Points on a hilly landscape, in no order, each with its height.
A ball rolls from a point to the lowest of its 3 nearest points, and stops where none of them is lower. Distance is the straight distance between rows; heights are no part of it.
q986 h=23.9: [  6  28  -6 -10   2  -8 -27 -27  22]
q915 h=20.1: [  8 -22  -2   4 -13   3   8  14 -24]
q956 h=19.0: [ 11 -13  -6  19 -12   0   9  -7 -22]
q631 h=21.4: [-17 -15  -2  -2  19  -1   6  -9   8]
q330 h=12.7: [ 12  -9 -10  -4 -13  -4 -10   2 -17]
q480 h=6.2: [-17   5   0 -21  18   1 -11  -2  25]
q718 h=23.2: [ -4 -23   2  -1   0   7  13  20 -16]
q705 h=26.7: [ -3 -27   8  -1  -2   7  19  32 -21]
q566 h=64.3: [  5  25  23 -33   2   9 -27  24  28]
q322 h=13.0: [-17   3   8 -30  19   4 -10  13  26]
q880 h=24.5: [-19 -21  16  17  10  10  41  36 -14]
q57 h=10.8: [-17   5  -8  -8  24  -2  -7 -27  23]
q358 h=31.5: [  0 -23  10  14 -10  12  34  39 -28]
q255 h=24.3: [-15 -20   2   2  16   3  16   7  -2]
q207 h=24.9: [-18 -16   3 -16  16   1   4  18   4]
q531 h=57.0: [-27 -12  16  30  22   6  49  13   3]
q939 h=17.0: [ 16 -16  -5  18 -21   0   9   4 -30]
q680 h=46.0: [ 15  17 -12  -8 -16 -14 -27 -12   1]
q236 h=33.5: [  5  38  -1  -6  16  -4 -27 -41  32]
q378 h=23.5: [ 12 -14   2  24 -22   9  29  23 -30]
q856 h=26.8: [-14 -20   4 -16  10   5   4  23  -4]
q993 h=28.8: [  2  16  -6 -13   2  -5 -22 -14  15]
q561 h=29.3: [  4  29   3 -15   6  -2 -26 -17  28]
q881 h=38.7: [ 20  34  -5 -10 -17 -15 -33 -21   6]
q197 h=51.3: [ 20  12 -15  -3 -24 -19 -26 -15 -15]
q968 h=49.4: [-31 -17  19  22  25   5  47  26   1]
q23 h=4.0: [ 14  38   8 -16  -6  -7 -35 -15  21]
q409 h=40.1: [ 18  20  -8 -14 -22 -12 -31  -2  -4]
q991 h=13.3: [ 22 -10  -5  33 -27   0  17   0 -33]
q448 h=19.3: [ 12   1  -8 -22 -17   0 -20  23 -10]
q958 h=7.9: [ 12 -13  -8 -13 -16  -2 -11  16 -16]
q257 h=18.9: [  0 -15   5  26  -7   8  29  11 -17]
q910 h=50.5: [ 25  35  -7 -13 -29 -18 -34 -15  -3]
q117 h=16.4: [-13  20  14 -27  22   8 -18   3  40]
q251 h=47.8: [ 14  23  12 -29 -14   2 -29  23  12]
q502 h=27.3: [-25 -22  12  14  27   4  31   3   4]
q892 h=24.4: [ -7 -16   0 -14   3   4  -1  18  -3]
q153 h=23.8: [ -1  -4  -6 -20  -1   0 -15   7   5]
q352 h=16.9: [ -4  18 -10  -7  13  -7 -16 -33  23]
q874 h=3.2: [-12  -3 -11   6  22  -3   1 -34  10]
q172 h=22.6: [  5  -9 -10  20   0  -5   7 -27 -12]
q241 h=32.1: [ 11  12  -4 -25 -14  -3 -27  14   4]
q218 h=18.4: [ -6 -13  -5  12  10   0  10 -16  -5]
q56 h=30.5: [ -3   1   4 -33  -2   4 -17  26  10]
q900 h=34.1: [  7  24   1 -18  -6  -3 -27  -4  18]
q924 h=60.6: [ 22  28  11 -25 -22  -2 -35  14   5]
q34 h=49.1: [ 13  15   9 -36 -15   5 -26  34   8]
q510 h=34.5: [ -1  -3  -4  42   7   3  29 -28  -7]
q925 h=33.2: [-6 -5  3 41 -1  8 43 -5 -6]
q279 h=30.8: [-31 -14   6 -17  29   1   6  11  16]
q295 h=26.1: [  1  -8   0  40  -8   7  38  -4 -11]
q666 h=18.1: [ 11  -6  -2  39 -23   5  31   5 -24]
q743 h=42.5: [ 12  30  11 -21  -6   0 -29   5  21]
q691 h=13.9: [  8   5 -15   0  -4 -11 -14 -25  -3]
q868 h=20.4: [-10  -5   0 -22   8   2  -9  13  11]
q937 h=12.4: [-13 -19   9  19  10   8  32  13  -8]
q670 h=55.0: [-10  -1  -1  47  12   8  42 -24   2]
q399 h=33.0: [  6 -25   5  -5 -11  10  14  37 -30]
q304 h=19.2: [-17 -20   9  16  18   7  31   1  -2]
q187 h=22.2: [ 12  -8 -10  29 -13  -4  12 -21 -24]
q807 h=15.7: [ 2 -8 -8  0 -2 -2 -4 -7 -7]
q457 h=26.6: [ 18  29   0 -17 -16  -8 -33  -9   9]
q726 h=9.1: [ -2   0 -13   2  10  -6  -7 -27   7]
q606 h=36.1: [-23 -12   9  29  24   5  40  -9   5]
q669 h=14.4: [  2  13 -16   0   8  -9 -16 -36  10]
q727 h=11.3: [-10 -12  -4  24  18   0  19 -29   0]
q929 h=15.4: [ 12  -6 -14   1 -14  -8 -12 -10 -14]

For each start below, name every point that the ball comes to, in order.
q34: q56 > q868
q669: q726 > q874
q566: q743 > q23
q241: q448 > q958
q358: q378 > q666 > q991
q929: q330 > q958

Two balls start at each pair of points below. Name the first point that both come to, or write never.
q807, q255: never
q968, q606: q937
q295, q718: q991
q236, q993: q352
q197, q924: q958
q561, q691: q874
